Each row is a point on a tangle of strands that fork, close into loops and nearly touch. The rows are in no order.
Two points are linked if the straight distance between their rows is under 9.01. Some points are linked to none.
mek: [-3.64  0.84  0.98 -1.09  1.15 -1.02  0.49  1.86  0.67  0.75  0.66  2.95
 -4.47  3.90  1.28  2.07 -0.34  1.22  1.56 -0.42]
Susel: [-1.23  1.12 -3.26  2.46  1.81  1.88  3.85  5.08 -0.60 -0.99  4.90  4.74
 -1.81  1.65 -2.50  2.48 -1.80 -0.20  0.07 -3.08]
duv: [-0.07  1.32  1.09 -1.51 -1.65  2.18  0.43  0.84 -0.01  4.58 -2.45  4.68
  1.39 -1.04  4.26 -1.38  6.58 -2.35 -0.12  1.85]
vem: [-0.78  0.64  0.12  0.13  0.71  0.91  0.03  1.14 -0.04  1.70 -2.46  4.52
 -2.30  5.44 -0.88  1.22  0.72  1.95  1.64 -0.48]
posel: [-4.51  0.79  3.05 -2.24  0.01 -0.60 -3.15  0.42  1.99  0.28  1.74  3.08
 -2.65  4.26  3.07  3.31  0.78  1.04  2.76  2.45]
Nuzir: [ 1.47  2.07  1.82 -2.87 -2.31 -2.46 -0.97 -3.27 -0.27  1.45 -0.69 -8.21
  3.43 -2.58  0.50 -2.86 -2.31 -0.11 -2.59 -1.13]
mimu: [-0.43 -1.03  0.99 -0.97 -0.83  1.77 -2.62 -0.66  0.25  3.20 -4.13  0.88
  1.48  6.17 -3.58 -0.03  1.29  3.11  2.66  0.00]
Vonu: [ 0.10  0.37  2.73 -0.28  0.16 -2.88 -0.65  0.55 -1.44  0.66 -0.22  1.34
 -1.48 -0.79  2.71 -1.24  0.27 -6.68  0.96  2.18]
vuv: [ 1.91 -3.15  0.35 -0.68 -0.87  3.06 -6.98 -5.62  2.17  1.54 -3.91 -2.75
  3.06  1.96  3.15 -0.52 -1.72  0.73 -1.45  1.81]
sel: [-0.35  4.66  4.40 -4.68 -3.16  0.03 -1.29 -1.89  0.17  3.14 -1.34 -5.82
  2.74 -0.49 -0.70 -3.47  0.98 -0.55 -1.56  0.18]
Gasis: [-1.71 -1.06  1.02 -3.39  2.31 -0.33 -2.06  2.48  0.06 -2.92  1.48 -2.51
 -5.46  3.25  1.41  1.99 -1.30  6.73  0.25 -0.25]
Zisu: [ 1.59  3.26 -3.35  0.94 -0.38  0.95  2.89  2.47  0.82  0.07  0.59  1.33
 -0.06  1.13 -5.91 -3.62 -2.44  2.93 -2.53 -5.51]
nubi: [-2.05  0.10  1.65 -3.43 -2.15 -3.87 -1.36  0.15 -0.01 -2.05  1.70 -3.49
 -1.00  0.31 -5.24 -0.31 -2.19  1.96  1.16 -2.14]
sevo: [ 3.67 -0.22 -0.56  2.99  1.82 -1.09  0.03 -4.91  0.99 -0.35  2.08 -5.84
  1.32 -2.71 -3.54  0.08 -2.18  0.87  0.72 -1.17]
govud: [ 3.93 -0.75  0.16  2.44  2.69 -1.79 -0.64 -2.39 -0.75  0.55 -1.49  0.13
 -3.07 -0.72  4.23  0.91 -1.74 -1.66 -2.14  3.54]
Fam: [ 2.93 -1.39 -1.39  1.89  1.82  2.68 -1.87 -3.25 -1.19  0.29 -4.26  0.81
  0.99  2.94  5.24  0.26  3.21  0.87 -1.60  5.13]
mazab: [-3.20  2.36  4.28 -6.81 -0.86 -1.36  1.54  4.00 -0.46 -0.25  1.63 -4.88
 -1.02  0.54 -3.72 -0.04  1.87  3.86 -2.80 -0.69]
Dal: [ 1.63  1.30 -3.11  0.30 -1.76  1.22  6.45  3.80 -1.42  0.98  4.10  2.12
  2.35 -4.52  1.28 -4.85  2.78 -3.43 -2.17 -2.24]
nad: [-2.92 -0.39 -3.50  1.06  2.10  2.71  3.56  4.87 -0.12 -3.66  3.69  1.25
 -2.80  2.31 -3.86  3.73 -1.99  3.06  0.16 -3.20]
lelef: [-4.88  1.37  3.44 -4.18 -1.63 -0.38  3.08  2.33  0.34  2.96  3.63  3.62
 -1.64 -0.72  3.15 -0.94  4.92 -1.75  1.10 -0.43]
Bezuz: [ 1.06  0.33  1.95 -1.45 -1.68 -5.02 -1.41 -1.56 -0.36  1.37 -0.53 -2.66
  0.29 -0.29 -3.70 -0.91 -2.00  2.45  1.05 -1.98]
Mune: [ 3.47 -0.44 -3.35  2.89 -0.38  3.17  2.77 -0.88  0.55 -3.58 -1.32 -3.09
  4.30 -4.38 -5.17  0.34  0.51  0.85  0.19 -0.35]
dutov: [ 0.95 -0.63  2.54 -1.36 -0.70  2.30 -2.54 -1.37  1.46  3.10 -3.65 -2.95
  1.82  3.91 -4.93 -1.37  1.09  1.42  0.72 -0.32]
lesut: [-3.48  1.59  0.64 -2.64  0.96 -0.49  4.30  3.66 -1.68  2.90  2.78  5.16
 -2.03  2.67  1.90  1.45  2.23 -1.04  0.86 -0.56]
tikat: [-2.41  2.60 -3.57  1.18 -2.10  1.48  6.00  5.23  0.78 -0.73  2.95  2.96
  2.33 -5.39  0.56 -2.49  3.32 -3.95 -0.46 -2.68]
Nos: [-3.85 -1.60  0.31  0.83  0.05 -3.07  1.24  2.18 -0.20 -2.35  4.08  1.93
 -2.10 -2.69 -0.92  4.28 -1.79 -2.89  2.72  0.11]
rin: [ 2.03 -0.31 -0.42 -0.08  0.02 -4.10 -1.89 -3.13 -1.05  0.95 -3.19  1.13
  0.35  1.07  0.20 -0.63 -0.99  1.49  2.11 -0.03]
Simet: [-3.41 -1.08 -0.06  1.78  3.66  1.84  2.61  3.73 -1.13 -3.83  3.86  0.50
 -6.22  0.46 -0.11  4.55 -1.27  3.43  0.43 -1.03]
mudo: [-4.12 -0.76  3.82 -6.69 -1.97  1.73 -2.16  2.59  1.79  2.22 -4.23 -2.79
  2.95  3.26 -2.89 -0.12  3.59  5.51 -1.68  0.55]
kupu: [-0.54 -0.67 -1.38  3.64  1.63 -2.05  3.17  0.96 -1.82 -2.61  0.96  0.63
 -0.45  0.07 -5.61 -0.33 -1.34  0.94  2.36 -2.76]
Gozif: [ 1.60 -2.18 -3.69  3.71  2.47  1.41  2.51 -4.45 -1.55 -5.57  1.27 -1.39
  0.95 -4.10  1.83  2.43 -0.65 -1.81  0.05  2.41]
retu: [ 3.36  3.60 -1.50 -1.36  1.22 -0.87  2.01  1.43 -0.08  0.91 -0.06  0.70
  0.33 -0.42 -6.15 -2.18  0.33  3.80 -1.50 -3.44]
vep: [ 2.89 -2.63 -4.62  5.46  2.13  3.39  3.76 -2.88  1.45 -6.20  0.13 -1.05
  3.13 -3.20 -1.81  1.05 -0.98  1.92 -0.97  1.51]
gupiv: [-1.03 -0.29  1.53 -0.43 -3.03 -0.29 -6.68  0.15  2.64  2.23 -1.88  2.51
  1.62  3.67  4.45  0.69 -1.77 -2.98  2.45  1.89]
lup: [ 1.66  1.81 -0.13  1.12  0.55  1.05  1.15  0.09 -1.44  2.72 -1.77  6.28
  0.00  1.00  4.15 -1.80  3.53 -1.42 -0.70  1.98]
Difaz: [ 5.69 -0.08 -1.46  2.94  3.35 -0.22  0.96 -3.35 -1.65 -2.26 -0.93 -1.68
 -3.33 -0.45  2.29 -0.71 -0.51  1.84 -2.94  1.20]
bipuv: [-1.40 -0.10  1.69 -0.46 -2.20  0.88 -2.53 -1.19  1.64  3.56 -4.04  1.83
  1.79 -1.31  6.66 -0.86  4.24 -3.22  0.05  3.64]
puf: [ 0.81 -0.92 -0.01  1.53 -1.31 -2.41 -3.19 -1.64 -0.18 -0.08  2.16 -1.24
  0.02 -2.23 -1.00  3.62 -4.90 -2.82  2.24 -2.81]
Rop: [-1.44  0.59  2.14 -4.81  0.54 -1.19  1.57  1.90 -0.71 -1.86  2.64 -2.27
 -2.59 -0.48 -6.46  0.48 -0.43  4.25 -0.05 -2.16]
Bomag: [-2.24 -2.57 -2.10  0.08 -2.87  1.42 -8.79 -1.89  2.90  0.20 -4.86  1.50
  3.90  1.89 -2.23  0.40  0.48  0.07  0.64  2.26]
nuge: [ 2.63  1.72 -3.30  5.90  2.67 -1.11  2.99 -0.58 -1.95 -1.61  2.17  2.69
  0.51 -1.72  2.33 -1.80  0.43 -0.13  0.37  1.52]
Gote: [-1.53 -1.77  2.31 -5.14 -0.35  0.30 -4.03  2.53  1.37 -1.18 -1.25 -2.19
 -4.25  3.62 -0.30  0.22  0.06  6.80 -0.76  0.10]
Banis: [-3.41 -0.70  0.05  2.54 -0.70 -1.25  2.85  2.77  0.60 -2.02  2.98  4.39
  1.30 -4.16 -1.17  2.35  1.30 -4.41  1.95  0.62]
rito: [ 2.17 -1.95 -0.08  4.06  0.26 -1.81 -1.49 -3.41  0.23 -1.12  0.89 -4.83
  0.48 -2.28 -0.77  1.44 -4.66 -2.56 -0.12 -0.02]
pazus: [ 0.86 -1.38 -0.73  2.74  0.78 -0.46  1.17 -4.01 -1.89 -3.15  2.86 -1.50
  0.43 -4.90  5.65  1.79 -0.58 -4.14  0.44  2.75]
mobo: [ 0.63 -1.58  1.40 -1.72 -2.35 -2.12 -6.19  0.75 -0.20  0.74 -1.03  1.08
  0.55  2.58  3.48  0.19 -5.06 -4.08  1.29 -0.45]
Mimup: [ 4.76 -0.76  1.38 -1.53 -1.08 -0.64 -1.75 -5.06 -0.85  0.20 -1.65 -8.12
  0.97  1.11  1.22 -3.04 -1.87  2.53 -2.14  0.52]
fuza: [ 0.16 -0.15 -1.78  6.15  0.73  0.26  4.85  1.45 -0.30 -2.82  1.53  3.04
  2.36 -4.72  0.89 -0.03  1.61 -3.21  0.37  1.43]
Mulaz: [-4.86 -1.62  2.07 -0.73 -1.36  0.61 -5.38  1.69  2.41  2.53 -1.13  3.11
  0.32  4.03  2.95  2.26  1.44 -2.04  2.93  2.51]
vuba: [-3.66 -2.34  2.37 -2.92 -1.88  0.71 -6.91  1.21  1.94 -1.36 -2.81 -0.58
 -3.25  4.41 -0.18  1.31 -1.14  2.97  0.12  0.43]
vasuv: [ 6.21  2.51 -0.80  1.35  1.15 -1.71  1.14 -0.42 -1.26  0.46 -1.12 -1.24
  2.04 -0.39 -3.10 -2.66  0.54  4.03 -1.96 -1.62]
gotu: [ 4.24 -2.28  0.24  0.95  1.31  2.71 -2.96 -6.69 -0.17  0.63 -3.49 -1.71
  0.20  3.25  4.22  0.41  0.69  2.05 -1.71  2.86]
zelel: [ 2.48  1.54 -1.35  0.53  0.48  1.68  6.26  0.65 -0.86 -0.13  2.74 -0.43
  0.42 -6.34  3.43 -5.11  4.55 -2.77 -2.00 -0.87]
Godi: [ 6.29  0.57 -3.38  3.38  2.71  0.70  2.30 -1.97 -1.45 -1.53 -0.42 -1.93
 -0.21 -1.84 -0.94 -0.73 -0.91  3.04 -3.86 -1.30]
tifub: [ 2.00 -0.04 -1.30  1.15 -0.14  0.21  2.64 -1.87  1.07 -1.74  0.61 -5.36
  3.42 -4.14 -6.39  1.05 -0.99  0.33 -0.04 -0.90]
sokul: [-2.60 -2.48  2.03 -1.69  1.40 -2.53 -3.71  2.54  1.23 -1.64  3.76 -3.59
 -4.86  2.51  1.32  4.07 -4.39  3.92  0.80 -0.39]
fem: [ 2.92  2.93 -1.64  3.19  2.18 -0.40  2.15 -0.61 -2.71 -0.06 -0.45  5.12
 -0.88  1.26  2.56 -2.54  0.31 -1.17  0.13  0.36]
lazip: [-2.26  0.42  4.25 -7.14 -1.28 -0.24 -1.81  3.05  0.83  0.84 -1.77 -4.42
 -1.15  2.68 -2.45  0.27  2.09  4.93 -2.04  0.36]
sal: [-1.67  1.28  2.86 -4.52 -0.78 -0.92  3.95  2.89  1.77  4.33  2.04  2.38
 -0.79 -2.00  0.86 -4.14  5.01 -2.79  0.22 -0.74]
borot: [ 0.83  1.51  2.51 -0.37 -1.35 -0.81  1.89  0.31 -1.57  2.32 -0.38 -0.23
 -1.81 -3.12  3.84 -0.57  2.17 -6.94  1.17 -0.56]
kile: [ 1.99 -1.60  1.45  1.12  0.40 -1.07 -2.71 -2.05 -1.33  0.79 -1.33 -0.33
 -0.08  1.46  3.99 -1.45 -4.04 -4.61 -0.35  3.03]
Fesa: [-0.86 -0.93 -4.29  5.04  1.54  3.18  7.20  0.82 -1.47 -1.81  3.10  5.44
  3.66 -3.86  0.86  0.12 -1.28 -3.33 -0.48  0.53]
Mipu: [-3.03  2.44 -2.65  1.32  1.36  1.02  5.68  4.50 -1.85  0.95  3.68  5.49
  0.08  1.72  0.84  0.89 -0.56 -2.17  1.13 -1.78]
pok: [-1.54 -1.95  0.65  0.33 -0.15 -3.53 -1.63  1.30  0.60 -0.25  1.98  0.12
 -2.67 -1.33 -1.40  5.02 -4.27 -3.20  1.90 -1.28]
Ges: [ 0.51  1.02  0.59 -0.30 -0.54 -0.44  4.09 -1.89 -1.38  0.77  1.32 -0.89
 -1.15 -6.43  3.54 -1.82  3.41 -4.83  0.65 -0.62]
nemam: [-5.10 -5.01 -0.36 -1.47 -2.01  1.49 -7.65  0.48  2.41 -0.92 -4.69  0.36
  1.24  3.73 -1.88  1.76 -0.03  1.15  1.02  1.21]
Kot: [-0.39  1.94  2.72 -3.60 -2.59  0.80 -1.91 -2.05  0.68  3.89 -4.31 -4.45
  2.52  1.92 -2.82 -3.79  1.26  0.39 -0.20 -0.71]
nodi: [ 0.08 -2.72 -1.79  1.88 -0.46  2.45 -8.11 -3.72  2.34  1.44 -4.74  0.54
  3.76  1.25  2.05  1.46  0.18 -0.27  0.11  3.30]
keban: [ 1.09  2.93 -6.67  3.53  0.72  2.41  3.45 -0.14 -0.80 -1.59  1.30  4.04
  0.76 -1.67 -4.02 -1.60 -3.34  1.06 -2.59 -4.12]

A piece is all that can be reached along the links. How many separate loops has the piece of each point below (a circle has one, a figure eight two, a Y none), and how many tips (points with one link)?
Mune | loops 0, tips 3
Mimup | loops 0, tips 5
vuba | loops 0, tips 4

Name the points in between on the shortest way along the links from the first point to the second, in order.
mazab, nodi | lazip Gote vuba nemam Bomag
tikat, Susel | Dal zelel Ges borot Vonu kile mobo gupiv Mulaz posel mek lesut Mipu
nuge, vep | fuza Banis Nos pok puf rito sevo tifub Mune
gupiv, Mimup | Mulaz posel mek vem mimu dutov Kot sel Nuzir
